Each row is a point on a landscape with many valleys, with its height.
From any point a ball rolls to the lowest of the 2 points nearest to it. It stops when none of these is lower. Distance is the straight distance between rows; heights are no part of it.
Q_222 h=291: [138 125 142 143  68  99  71 147  90 117 123  68 135 134 163 121 107 142
 153 109 178 109 139 127 138 103 138 162 121 164 113 109 138 132 124 156
 130 116 175 148 113 133 150 154 140  71 149 134 136 150  84 141 143 118
 127]
Q_874 h=360: [ 94  92 134 151 145 106 149 115 175 124 114 102 145 101 117 164 122 207
 170 103 139 158 192 109 116  98 109  94 106 104 135 144 154 128 135 141
  89 111 133 144 136 145 177 129 166 120  93 128 120 125  89 106 108 174
 152]
Q_197 h=397: [103 149 148 122 135  94 197 135 144 105 170  71 166  82 130 157 114 113
 142 168 139 132 150 156 128 101  68 106 103 129 170 125 120 152 107 109
 128 116 135 130 166 159 124 136 156 138 128  98 129  76 151  98  79 144
 110]
Q_509 h=439: [123 168 200 154  88  97 124 118  94 101 157 158 104 111 134 149  80 152
 178 136 152 131 152 145 140 101  70 117 161 172 145 180 162 129 109 177
 103 112 147 117 106 115 104 123 113 170 104 183 186 138 125 120 143 171
  97]
Q_949 h=461: [ 85 107 115  61 170 111 154 133 127 144 113 105 168 118 112 115  99 131
 130 146  82 111 157  89 146 144 110 111 120 115 101  66 146 125 143 112
 117  84 127 139 153 126 139 115 163 106 125 101 109 128 159  97  98 163
 172]
Q_943 h=514: [105 106  96  82 136 131 101 146 102 144 137  70 152 182 116 121 128 122
 113  92 114 122 146 115  92  98 115 107 100 162 111  67 138 132 178 120
 153  73 130 135 134 119 149 142 198 101 190  82  89  83 109 123  97  72
 164]
Q_704 h=468: [ 99 162 104 118 117 156 151 131 104 145 158 106 145 150 124 150 130 116
 118 150 128 107  87 152 132 121 130 131 128 131 165 113 118 184 135 106
 134 130 143 138 146 131 104 162 160 161 160  90  94  76 136 159  75  77
 117]
Q_4 h=266: [112 112  81 128 227 161 193 133 165 155 103 156 145 154  72 150 164 145
 122 135  93 155 153 134 115 146 133  79 135  52 142 153 141 128 127 108
 103 139  92 107 143 117 119 104 136 183 103 133  96 107 167 136  88 137
 136]
Q_999 h=349: [135 103 171 136  89  92  67 115 119 103 117 102 114 131 170 162 121 182
 156  52 173 156 167 118 113  60 103 128 117 162 120 140 156 106 172 163
 118 114 108 124  93 118 182 132 156  72 129 142 135 157  51 109 165 128
 125]
Q_258 h=463: [ 84 143 155 153  96 115  95 129 103 128 134 104 133 135 139 163  95 220
 206  89 162 128 181 126 116  66 100 132 115 157 146 136 141 154 126 178
  91 100 177 140 106 118 156 173 177 118 115 142 135 120  78 128 102 140
 147]
Q_747 h=471: [130 118 106  88 160 157  65 151 103 139 128 153 100 217  95 170 147 166
 118  30 123 166 164 125  59  70 127  97 103 134 122 122 125 108 149 150
 158 123  79 101  48  92 151 137 166 150 172 156 119  75 109 120 132  70
 161]
Q_406 h=648: [108 109 103 127 141 146  80 160 180 156 141 117 102 152 120 127 122 173
 148 137 130  81 116 117 121 119 138 141 109 112 139 111 151 151 178 136
 150 171 149 167  95 109 114 166 170  96 103 174 134 116  82 110 143 121
 186]
Q_963 h=175: [123 162 156 133 143 127 147 103 117 105 144 165 117 133 116 195 137 162
 143  82 137 207 183 156  79  92  73  97 147 141 159 189 157 119 132 161
 113 127  78  97 107 104 128 107 122 203 120 149 162  99 137 123 124 123
 100]
Q_137 h=694: [134  83 128 181  97 125 131 127 187 105 123  76 113  75 165 125 150 143
 115 116 169 152 140 136 109 122 143 118 103 108 133 142 135 121 127 132
 118 147 131 143 143 169 173 135 130  84 103 129 120 143  77 115 164 140
 120]
Q_446 h=746: [169 151 163 191  57 123 135 112  65 109 139 117 124  92 176  81 147  84
 125 142 165 106  72 152 140 164 178 167 148 134 120 147  95 136  81 140
 122 127 158 124 162 167 113 121  61 132 140 131 146 153 139 164 150 116
  83]
Q_800 h=176: [ 98 118 101 152 183 155 178 130 160 123 133 120 129 130 111 162 171 163
 137 116 139 164 158 151  83 125 129  92 121  76 162 169 147 140 124 124
 107 144 115 122 135 129 135 132 153 168 120 130  98  99 143 150 102 116
 115]
Q_230 h=382: [123 112 113 169 134 176 189 101 174 140 120 136 133  83 130  94 178 125
 123 167 120 127  94 143 125 175 167 141 130  98 122 151 104 159  74 103
 118 141 154 138 176 184 117 127 101 154  91 112  91 128 147 130 124 148
 144]
Q_44 h=659: [116 127 113 134  93 140  57 155 158 128 157 114  81 157 132 142 115 179
 159 127 165  82 114 145 124 110 136 160 124 136 160 139 137 169 170 164
 143 180 151 176  84 117 110 182 157  99 120 187 160 119  61 121 138 104
 151]
Q_157 h=241: [124  90 141 149  85  96 128 129 114  99  90  47 152  95 162 103 134 103
 120 104 162 138 138 115 136 110 130 138 100 135  96  95 129 108 117 116
 126  86 162 130 161 161 167 122 133  79 163  68 115 162  88 144 121 138
 128]
Q_380 h=287: [146 160 150 138 101 114 119 119 148  88 143 114  74 129 172 184 156 148
  87  61 183 169 155 171  66  72 144 134 126 157 147 180 145 141 177 167
 149 182  59 127 108 109 166 158 142 115 138 142 160 122  99 122 186  61
  67]
Q_42 h=286: [140 141 152 126 120  99 119 130 126  93 129  85 142 123 145 170 139 136
 134  79 150 183 172 153  92  90 100 103 125 158 136 126 133 102 133 137
 124 111  94 111 135 125 167 112 148 117 146 114 127 108 109 133 132 101
  96]
Q_21 h=611: [ 93 131 106 141 182 196  80 161 124 169 108 208  91 188  57 144 128 185
 155 117  78 126  99  98 130 145 154 127 143  85 126 139 121 124 153 112
  96 146 107 118  90  49 105 125 108 155 109 174 134 161 124 155 125 144
 163]
Q_606 h=462: [137 138 132 126 142 145 190  94  88 114 133 117 178 117 142 119 155  71
  86 161 122 124  97 145 144 148 133 132 142 137 124 111  96 149 107  94
 131 106 124 110 185 154 103 106 111 155 165  64  77 124 165 171 100 112
  92]
Q_423 h=317: [113  84 123 123 196 110 142 120 179 121 116 131 136 132 106 178 143 195
 153  83 124 176 196 113  92 104 110  75 115  91 134 158 169 108 170 140
  99 132  80 119 108 123 170 111 169 133  89 154 123 112  98  93 124 150
 152]
Q_760 h=282: [108 145 144 139  51 105 143 131  88 133 157  72 141  91 174 103 107  90
 131 179 173  74  79 131 143 129 141 163 119 146 132 116 113 174  91 134
 134 153 210 153 149 180 135 176 136 106 133  91 116 117 136 118 110 123
 121]
Q_889 h=379: [ 89 124 115 131 105 171 195  83 161 160 140 143 115  73 133  89 165 114
 120 191 103  89  56 128 136 176 167 148 119 111 111 125 102 177  87 102
 136 162 190 161 168 181 136 161 128 141  86  96  83 119 162  97 120 131
 176]
Q_407 h=290: [179  80 145  99 125  68 107 147 152  90 113  88 143  93 167  99 121  57
  92 118 149 130 139 120 154 139 115 135 124 133  99  99 132  60 145 115
 155 129  91 110 135 154 161  79 102  45 140 119 153 169 113 101 194 149
 117]
Q_299 h=314: [172 151 129 105 139 119 174  96 121 141  98 223 154 112 113  85 111  82
 130 184  75  95 101 115 187 170 123 135 157 132  95 138 107 115  73 120
 130 133 135 109 147 114  74  92  58 171  88 133 163 155 209 118 129 183
 128]
Q_649 h=637: [128 104 101 125 165 170  46 161 142 156 125 130  97 168 106 133 134 172
 144 104 118 107 127  96 110 119 155 142 112 119 112 111 141 118 184 133
 133 132 137 145  84  89 121 147 160  92 126 175 109 146  82 125 151 126
 193]
Q_315 h=756: [122  95 134  46 133  44 140 163 130 128 137  90 139  90 156  98  71  74
  86 181 112  89 128  70 172 139  92 131 112 139  98  74 138 114 142 120
 158 134 148 133 133 159 153 126 171  65 147  73 120 133 170  68 136 159
 150]
Q_776 h=231: [141 145 163 150  75  92 186 130 107 103 155  82 147  59 163 113 119  80
 136 179 157  95 100 145 145 124 112 146 116 141 149 137 107 159  74 125
 137 143 182 136 164 185 119 146 110 119 120 101 144 122 152 106 120 144
 103]
Q_481 h=474: [144 127  87 116 181 169  76 153 136 144 124 201  86 211  94 135 159 131
 108  78  96 174 118 124 103 136 148 119 136  97 127 134 121  80 167 110
 147 131  55  93  64  60 119 106 104 146 158 149 132 135 129 158 153  82
 114]
Q_912 h=438: [134 140 137 101 168  91 193 124 167 109 149 121 163  91 110 140 109  92
 135 172 103 127 155 149 145 120  65 103 121 116 150 125 123 123 111 107
 132 126  97 116 148 135 100  97 117 150 109 121 144  96 163  90 105 173
 122]
Q_815 h=733: [161  91 111 106 119 119 113 131 128 139 137 133 117 102 156  76 145  58
  74 165 121  74  50 103 142 178 171 162 132 137 105  99 118 117 138 111
 171 162 142 147 130 170 119 101 113  91 123  99 115 181 129 126 168 105
 154]
Q_734 h=590: [ 78 151  90 137 162 211 100 138 103 194 123 203 107 181  55 134 126 164
 128 153  66  98  49 103 162 159 166 149 127  98 137 109 104 157 143  93
 129 133 119 124 116  45 110 145 101 151 126 138 116 153 161 161  90 127
 148]
Q_437 h=278: [157 174 117 135  73 124  92 131  78 100 143  63 114 159 152 149 165 105
  94  77 171 157 125 171  94  98 163 153 142 176 148 138 101 139 127 147
 146 127  90 123 124 134 142 147 143 124 206 116 123 106 114 170 120  37
  62]
Q_64 h=343: [149 122 178 162  88  61 181 124 113 115 115 125 150  63 119 104  82 123
 167 166 139 124 169 129 163 107  87 117 118 154 117 147 139 129  57 145
 108 105 180 125 156 163 127 127  99 120  94 131 159 144 170  84 115 190
 117]
Q_597 h=626: [115  99  94 139 197 201  70 158 150 173 102 170  88 165  76 137 151 183
 131 101  90 121 113  85 108 148 173 131 116  89 108 120 129 120 177 112
 112 142 123 136  95  76 118 126 139 110 112 177 114 168 101 139 147 132
 189]
Q_365 h=187: [183  99 155 125 142  67 165 112 157 101  99 129 147  73 123 121 102 116
 136 126 130 168 191 141 159 114  73 100 126 129 101 149 136  75 109 141
 106 105  83 107 140 160 160  59  94 102 112 136 160 162 127  76 162 210
 108]
Q_700 h=720: [171  84 109 161 110 146 129 131 170 127 138 107 113  72 168  73 183  73
  73 145 144 114  75 131 114 183 180 149 125 107 123 129 120 115 129 102
 151 169 119 144 151 189 132 120 101  89 116 117 123 165 100 128 185 106
 135]
Q_335 h=547: [109  86  72 109 172 153 114 155 170 145 145  89 120 180 106 134 165 134
  91  97 120 127 146 128  72 107 135  84  85 101 142 115 159 131 196 118
 163 138 109 144 106 119 137 155 206 112 167 123  97  61 103 110 117  69
 160]
Q_558 h=96: [172 117 122 168 156 152 156 104 100 103  90 129 146 130 137 133 187 111
 111  88 135 197 169 143 108 143 166 115 156 127 111 146 117 102 102 131
  98  98  97  90 158 136 147  76  87 133 164 105  84 165 146 184 141 124
  83]
Q_524 h=758: [109  90 105 159 101 163 103 135 145 149 107 101 122 109 146  77 140 136
 118 137 138 113  99  94 116 163 190 162 102 123 100 112 133 124 129 115
 133 124 183 161 132 153 156 145 133  78 117 112  94 167  89 131 153 136
 177]
Q_879 h=345: [140 179 129 141 103 160  60 135  52 126 130 146 120 179 123 119 126 113
 119 118 133 115  81 130 155 139 173 180 156 159 131 114  97 128 128 132
 134 101 130 125 116 104  98 127  99 123 192 134 125 158 111 191 120  78
 100]
Q_744 h=336: [ 93 116  88  99 198 164 183 117 159 172 106 160 145 134  80 129 147 131
 110 169  62 108 104 111 145 168 138 113 135  76 115 107 131 138 137  91
 120 137 107 133 157 116 110 100 137 172  91 126  98 119 172 127  93 141
 171]
Q_749 h=254: [164 126 138  95 118 115 152 116 136 149 105 208 131 108 126  70 115  92
 128 190  86  90  83  92 166 183 134 141 154 122  93 123 125 120  80 126
 141 161 162 130 143 131  95 110  88 131  69 141 160 164 197  92 152 165
 160]
Q_835 h=202: [170 130 150 184 134 116 182  87 105 101 106 137 155  97 131 148 151 124
 143 112 138 184 186 161 124 113 113 114 159 137 114 169 126 116  91 158
  74  86 100 100 165 137 130  76  84 165 130 118 127 151 147 150 126 156
  83]
Q_619 h=430: [132  98 108  98 170 125 205 108 138 120 145 109 161  97 136 115 148  59
  66 179  98 110  98 124 142 149 117 102 128 124 105  97 101 139 142  88
 128 115 101 126 188 175 119  95 148 138 141  47  69 119 166 126 114 125
 127]
Q_751 h=327: [125 147 173 125  68  60 108 150  85 101 143  43 156 111 169 144  90 115
 156 121 184 121 146 154 140  77  89 145 111 172 140 107 128 137 108 147
 139 113 169 131 132 147 155 153 155  82 159 102 151 114 104 122 112 131
  97]
Q_250 h=316: [152 187 136 150  75 136  46 131  47 110 128 118  97 176 136 139 141 120
 128  79 155 139 108 151 118 114 173 181 166 177 135 131 100 119 129 155
 133 109 101 114 111 111 120 130 110 129 204 145 148 137 101 180 135  60
  79]
Q_478 h=333: [126 141 126 186 123 183 168 104 123 135 118 147 130 108 133 121 159 140
 124 154 130 131  99 144 128 159 165 145 142 104 145 156 107 164  83 118
 105 129 152 130 157 147 104 135  88 164 120 126  99 128 144 170 112 130
 109]
Q_995 h=670: [118 121 113 163  93 142  78 131 165 115 160  85  87 140 144 158 148 174
 141 105 175 126 142 155 103  94 148 144 117 133 165 154 133 169 165 158
 140 174 133 160 100 130 141 181 167 107 131 167 135  98  62 124 136  90
 121]
Q_871 h=757: [196 148 165 154  73 110 114 121  62 107 119 175 126 127 159  71 118  74
 119 152 138  89  66 128 167 173 168 167 166 142 110 144 102 102  81 139
 137 130 137 107 145 135  85  99  46 135 130 151 175 176 156 162 170 131
  91]
Q_894 h=426: [155 147 137 125 160 142 199  77  82 121 107 163 187 111 121 122 138  77
 107 170  90 126 116 144 167 152 134 139 152 137 116 115  95 137  83 111
 119  93 126 102 181 138  81  85  79 173 127  93 101 136 193 159  89 154
 104]
Q_902 h=357: [121 156 171 113 104  62 154 141 101  95 143  60 169  88 148 147  84 106
 148 135 155 144 170 154 143  81  60 116 104 160 150 106 122 115  97 124
 131 102 141 113 146 148 144 121 150 106 152  99 144 102 132 109  93 141
  95]
Q_769 h=399: [ 54  96 122 168 107 141 133 124 165 130 107  75 132 110 127 135 113 209
 170 109 140 143 169 110 114  97 135 118  93 107 123 120 142 153 117 132
  88  98 191 153 142 141 181 183 181 113 107 115  97 122  84 130  87 162
 170]
Q_857 h=707: [154  61 130 168 127  98 154 108 208  93 102  86 122  70 150 148 152 149
 111  82 161 191 172 129 121 102 130  97 105  98 126 154 151 101 136 135
 107 129  87 125 147 163 197 103 132  83 108 119 124 160  87  95 168 158
 109]
Q_277 h=432: [ 95 180  96 136 112 151 134 157 136 158 162 160 117 173 102 160 117 160
 144 165 121 102  70 162 143 124 121 138 131 107 191 138 114 178 137 109
 123 146 113 134 109  92  92 176 127 178 131 130 139  84 135 152  80  92
 112]
Q_127 h=359: [134 148 114 113 112 142 111 142 129 148 141 163 120 148 135 108 110  99
 112 181 114  82  48 128 163 159 142 162 146 123 139 106 120 148 137 109
 153 149 134 137 113 108  93 129 107 141 128 123 139 147 139 148 126 110
 132]
Q_787 h=252: [111 128 134 115 201 110 160 113 176 132 130 157 139 126  82 162 111 166
 171 126  99 158 188 134 116 115  76  86 138  96 137 160 153 106 145 140
  94 139  85 123 115 116 122 102 133 186  65 168 160 100 121  89 115 178
 147]
Q_936 h=400: [139 157 189 180  76 103 154 111  69 119 126 178 118  97 125 117  90 140
 175 149 133 106 139 135 149 135 116 128 160 174 112 176 144 130  57 179
  83  97 184 119 142 131  85 125  74 174  97 176 165 155 165 135 137 170
 105]
Q_9 h=380: [111 172 132 108  95 141  40 150  94 135 152 185  82 210 113 142  91 167
 162 100 140 120 117 143 143  99 104 152 149 150 152 140 104 131 157 160
 134 129 105 126  54  67 101 174 127 153 148 179 190 112  87 137 131 103
 123]
Q_69 h=178: [127 136 139  92 181 106 137 111 185 122 138 185 124 136 102 142 107 122
 148 123  97 162 171 134 142 136  60  87 146 107 123 167 135  78 159 123
 120 132  83 109  91 102 106  90  86 186  84 173 189 115 128 108 145 184
 118]
Q_429 h=249: [168 100 149  77 151  59 127 134 151  92  93 101 161 109 141 117  99  91
 118 110 129 164 182 118 158 117  85 110 125 132  94 102 134  49 136 109
 135  93  78 111 126 138 172  70 112  70 145 121 149 148 126  91 160 173
 116]
Q_92 h=498: [102 156 110  38 172 117 130 131 148 146 147 165 145 167 112 125  84  99
 137 142  77 121 130 108 159 135  68 107 140 104 138  92 111  96 156  84
 157 118 112 113  95  79 101 115 127 169 106 128 171  83 156 115 110 153
 131]
Q_677 h=766: [191 139 163 125  75  93  79 148  87 122 104 183 106 137 156  69  97  84
 127 151 138  87  85  87 166 182 150 153 172 141  97 139 132  92  94 141
 140 153 165 114 114 116  95 116  64 107 105 166 175 173 149 136 194 143
 122]
Q_283 h=548: [ 82 154 114 112 176 178 134 119  86 156 109 158 158 168  81 152 117 146
 141 116  77 129 132 118 132 145 138 116 137 121 130 100 116 141 118 112
 102  96 132 108 145  93 102 122 129 159 137 123  93 120 158 172  77 117
 139]
Q_759 h=469: [130 156 143  55 157  81 165 137 164 117 165 141 147 111 129 123  77  64
 122 176 111 114 140 129 161 125  47 109 129 117 144 113 113 103 132  92
 161 141 122 114 112 121  93 111 125 149 112 127 172  86 166  89 122 170
 110]
Q_167 h=570: [ 69 172 111  96 153 201 114 107  57 178 111 190 143 171  72 144  99 147
 132 144  65  95  81 108 173 154 135 137 127 119 129  74 103 160 125  99
 119 112 148 116 144  52 102 143 124 165 130 132 102 142 185 159  68 130
 146]
Q_548 h=321: [153 127 153 127 114 107  72 120 109 103 114 109 120 148 160 165 145 153
 127  47 156 174 174 128  88  81 130 124 130 166 116 129 135  90 164 149
 135 112  75 108  98 102 175 114 146 100 156 138 123 134  87 132 170 102
 109]
Q_551 h=735: [157 133 132 204  59 158 109 113 106 110 142 106  96 100 171  93 164 106
 112 126 165 120  73 144 119 167 203 173 134 120 135 155 110 140 101 132
 121 151 145 141 149 167 133 138  84 119 141 138 121 156  99 167 162 100
  94]
Q_720 h=86: [172 117 146 114 172  91 156 115 186 109 121 167 130  91 109 119 100  98
 140 140 108 154 180 137 158 144  67 101 147 119 111 171 136  79 124 136
 119 134  75 113 116 134 116  68  83 156  78 178 180 140 142  79 165 208
 118]
Q_138 h=236: [160 177 121 130 107 123 130 127 117  95 141  88  99 147 153 168 172 110
  85  65 173 182 148 177  60  88 152 118 115 159 154 157 120 131 133 145
 157 147  66 113 116 110 157 136 149 142 181 118 129 100 140 159 142  43
  51]
Q_525 h=450: [132 139  91 103 142 154  71 157 111 138 136 160  94 213  90 150 142 146
 120  72 117 148 124 141  99 103 134 125 125 127 147 119 112 120 160 129
 156 130  79 110  65  76 113 140 137 142 173 141 134  90 110 147 130  61
 128]
Q_237 h=708: [162  91 124 143 127 123 144 139 178 115 131 112 128  82 153 104 155 102
 111 143 144 119 117 129 128 161 143 131 119 115 134 132 128 117 115 114
 133 158 116 141 148 168 134 105 109 101  97 134 135 152 111 122 169 144
 127]
Q_807 h=378: [139 138 127 116 132 140 103 138 101 129 122 122 139 140 142 121 134 101
 123 128 122 116 107 122 133 144 146 150 147 142 121  96 123 122 139 125
 134 111 129 129 132 117 110 108 120 114 153 118 113 144 115 163 134 106
 130]
Q_52 h=492: [ 96 150  90  82 125 158 124 140  85 145 156  88 144 191 108 145 134 119
 110 106 111 116 110 142 112 106 118 117 112 152 155  98 126 157 145 119
 145 112 129 131 125 122 109 150 185 142 190  88  84  54 130 143  71  58
 130]
Q_867 h=533: [114  71  59 143 188 183 112 144 184 153 133  94 110 164 107  99 185 112
  69 114 116 120 123 112  74 144 174 101  90  96 130 133 167 127 206 105
 153 134 125 150 126 142 147 148 196  98 177  94  68 111 109 133 124  86
 154]
Q_662 h=433: [123 155 166 153 107 138 133 117  74 136  93 192 131 122 108 112  82 163
 189 145 113 104 146 105 148 153 128 135 156 158  97 151 142 130  66 175
  74  91 194 120 135 109  97 122  89 151  83 175 150 178 171 138 125 185
 136]
Q_403 h=326: [103 149 130 140  52 149 159 106 118 148 157 118 109  86 161  90 129 100
 122 191 145  68  38 137 146 163 171 176 125 133 133 121 100 193  89 115
 139 169 212 169 147 184 125 182 126 139 116  99 108 123 139 120 113 106
 141]
Q_204 h=324: [138 142 157 107 108 125  66 117 154  96 147 146  75 161 153 176 128 169
 117  66 164 155 160 164  89  73 107 126 120 147 139 163 140 135 197 166
 156 181  58 127  74  94 147 161 143 127 126 166 172  99  74 105 173  71
 114]
Q_953 h=682: [123  97 108 169 120 145  98 136 166 118 132  83 112 127 152 137 162 162
 123  97 159 150 149 129 102 114 154 120 112 121 140 134 144 126 164 141
 128 140 136 147 115 136 161 145 157  92 145 131 101 122  74 137 144 107
 130]
Q_450 h=434: [104 139 144  52 155  80 147 137 121 140 121 110 164 111 118 122  63 119
 152 165 100 119 180  96 160 120  80 107 121 131 113  77 143 120 105 124
 131  95 145 130 141 125 137 125 151 120 113 112 138 111 186  84  94 188
 147]
Q_510 h=394: [119 136 153  99 121  75 173 143 150 137 131 127 140  75 122 119  77 130
 157 190 117  98 137 109 155 128  89 125 115 127 128 120 146 143  86 136
 136 145 173 148 144 149 123 141 133 123  83 135 148 116 186  64 110 185
 151]
Q_235 h=467: [105 157 182 155  91 116  85 126  96 117 150 143 103 137 138 159  87 204
 196 115 163 119 150 133 122  89  86 139 148 166 149 169 159 143 133 190
 101 130 153 138  99 111 124 155 144 152 106 183 172 132  91 122 140 152
 129]
Q_70 h=81: [119 157 121 133 158 134 153 127 119 115 141 139 130 150 108 176 152 154
 141 106 123 176 154 154  86 108 108  93 126 115 168 159 138 130 117 136
 120 128  96  99 118 109 116 121 135 183 135 126 119  89 147 152  99  92
 100]
Q_843 h=745: [155  73 122  64 144  72 123 147 144 133 123 122 130  86 147  76 111  56
  75 166 117  81  95  70 163 175 140 145 124 134  75  84 130  91 144 117
 163 147 142 135 126 167 143  99 133  61 122  85 120 172 152  84 173 146
 163]
Q_421 h=530: [117  75 107  98 152 112 100 153 160 128 122  65 145 168 115 137 137 161
 117  65 118 146 175 113  82  79 112  82  75 135 114  90 156 107 182 124
 155  99 102 139 108 126 174 144 208  87 165 114 100  83  77  95 119  95
 173]
Q_972 h=239: [144 157 175 124 129  98 144 103 129  86 138 128 119 114 149 191 131 133
 127  73 150 204 185 163  79  78  85 102 136 163 144 167 144 107 139 150
 123 128  62  97 126 122 156 102 123 152 122 133 159 105 131 113 148 118
  76]
Q_993 h=775: [195 102 152 132  70  84 101 153 107 137 105 165 115  91 161  48 124  78
 122 143 149  87  82  77 144 195 173 154 137 134  95 130 138 105  98 129
 152 179 176 139 130 154 123 129  90  67  84 151 163 183 134 109 197 122
 148]
Q_918 h=431: [ 77 123 148 177  70 136 116 124 126 139 102 109 126 101 139 133  90 207
 195 115 158 120 157 102 121 100 135 142 103 128 112 123 148 153  94 158
  80  98 221 150 126 139 168 179 153 104  89 135 122 156  97 128 110 176
 160]
Q_611 h=486: [103  93 111 118 163 135 168 117 146 135  95 103 163 108 117 110 134 140
 118 138 105 125 153 103 131 153 137 119 116 113  92  91 133 129 119 112
 107  89 145 137 169 152 151 117 138 113 118  93  90 146 144 127 109 161
 163]
Q_791 h=526: [101 150 115  69 190 152 132 119  99 145 119 159 157 179  82 148 103 126
 139 108  60 156 154 120 131 135 103  95 144 107 130  95 122  98 123  98
 114  96 110  99 128  82  96 103 119 178 130 125 129  94 158 146  92 128
 134]
Q_816 h=396: [121 145  85 147 119 159  99 160 158 156 151 150  91 160 116 134 146 141
 110 158 129 101  65 143 139 145 152 157 127 112 172 129 123 161 160 106
 147 164 107 147  99 105  97 149 116 137 135 141 136 124 107 153 125  86
 117]
Q_530 h=275: [150 150 151 177 128 131 171 107 126 111 130 146 138  94 130 134 148 125
 142 149 133 143 133 161 130 134 122 124 151 127 141 157 118 136  84 140
  95 118 129 121 161 144 103 105  86 166 110 135 131 137 148 150 116 151
  96]
Q_28 h=288: [160 130 172 134  93  70 193 119  76 117 121 126 166  58 144  95 107  70
 135 181 127  97 122 126 170 128 108 148 128 152 113 128 102 140  53 121
 132 118 195 118 173 180 110 131  91 118 112  87 139 137 207  95 115 165
 114]
Q_58 h=747: [120 111  95 192 107 201  92 129 137 147 126 107  92 117 144  89 161 137
 108 141 147 121  79 123 109 168 212 172 126 120 131 146 120 143 118 119
 127 154 169 153 121 153 135 150 117 108 149 130  85 144  84 163 143 105
 139]
Q_71 h=377: [135 174 128 135 147 141 178  90 112 145 121 214 162 143 102 130 115  98
 124 186  77 119  91 148 174 151 120 126 165 122 141 135  98 128  95 100
 120 108 115 100 146  90  67  96  64 204 117 117 141 133 190 159  85 163
 101]
Q_583 h=425: [123 137  71 138 117 168  61 158 126 162 149 135  79 197  97 146 150 147
 115 118 142 111  96 146 121 110 160 144 125 125 163 129 116 159 177 128
 156 156 111 158  78  93 100 181 146 109 175 141 127 103  86 149 111  57
 142]
Q_714 h=184: [132  99 115 171 124 142 137 118 119 112  99  75 149 121 159 112 170 107
 104 100 149 176 147 131 110 139 166 125 130 127 111 123 126 119 112 110
 118  88 137 111 162 149 157 121 120 105 175  80  76 150 108 172 128 116
 106]
Q_600 h=512: [ 95  75  82 141 176 169 139 125 160 152 110  99 140 134 118  98 164 127
  86 125 105 138 131 100 101 159 169 115 101 100 103 114 150 125 158  95
 122 108 138 146 155 144 148 130 163 105 151  90  61 133 120 137 117 124
 161]
Q_587 h=313: [134 130 133  80 126 116 116 147 160 149 131 166 120 131 129 100  95 106
 130 179 107  82  93  84 158 162 116 141 142 120 120 107 143 129 123 114
 158 167 150 144 107 115 101 130 117 123  77 156 153 141 162 106 147 157
 155]
Q_254 h=354: [122 146 141 101  99 129  33 136 130 126 158 172  77 193 128 160 105 179
 150  83 157 124 150 145 116  77  97 138 131 150 138 142 119 142 186 170
 161 161  91 131  41  84 125 174 144 129 131 191 188 104  59 110 157  96
 149]
Q_471 h=385: [ 96  97  86  92 196 161 206  89 144 161 121 144 156 119  93 114 157  98
  72 171  74 104  98 111 145 171 140 104 133  89  97 101 121 152 147  86
 125 121 108 135 186 150 119  98 154 159 126  74  58 123 179 124  96 131
 146]

Call two points neighbours if one is among the 2 nearest of the other. Go from one point of each pair to the other, from neighbour to neighbour, staying as low as possible. Name the highest point that can't be avoided.
Q_749, Q_936 => Q_857
Q_70, Q_749 => Q_606
Q_138, Q_551 => Q_524
Q_558, Q_776 => Q_230
Q_138, Q_749 => Q_807
Q_720, Q_936 => Q_235

For each start below, name the point where the ball stops.
Q_258 => Q_720
Q_619 => Q_70
Q_857 => Q_720
Q_815 => Q_558
Q_524 => Q_776
Q_867 => Q_776
Q_597 => Q_558
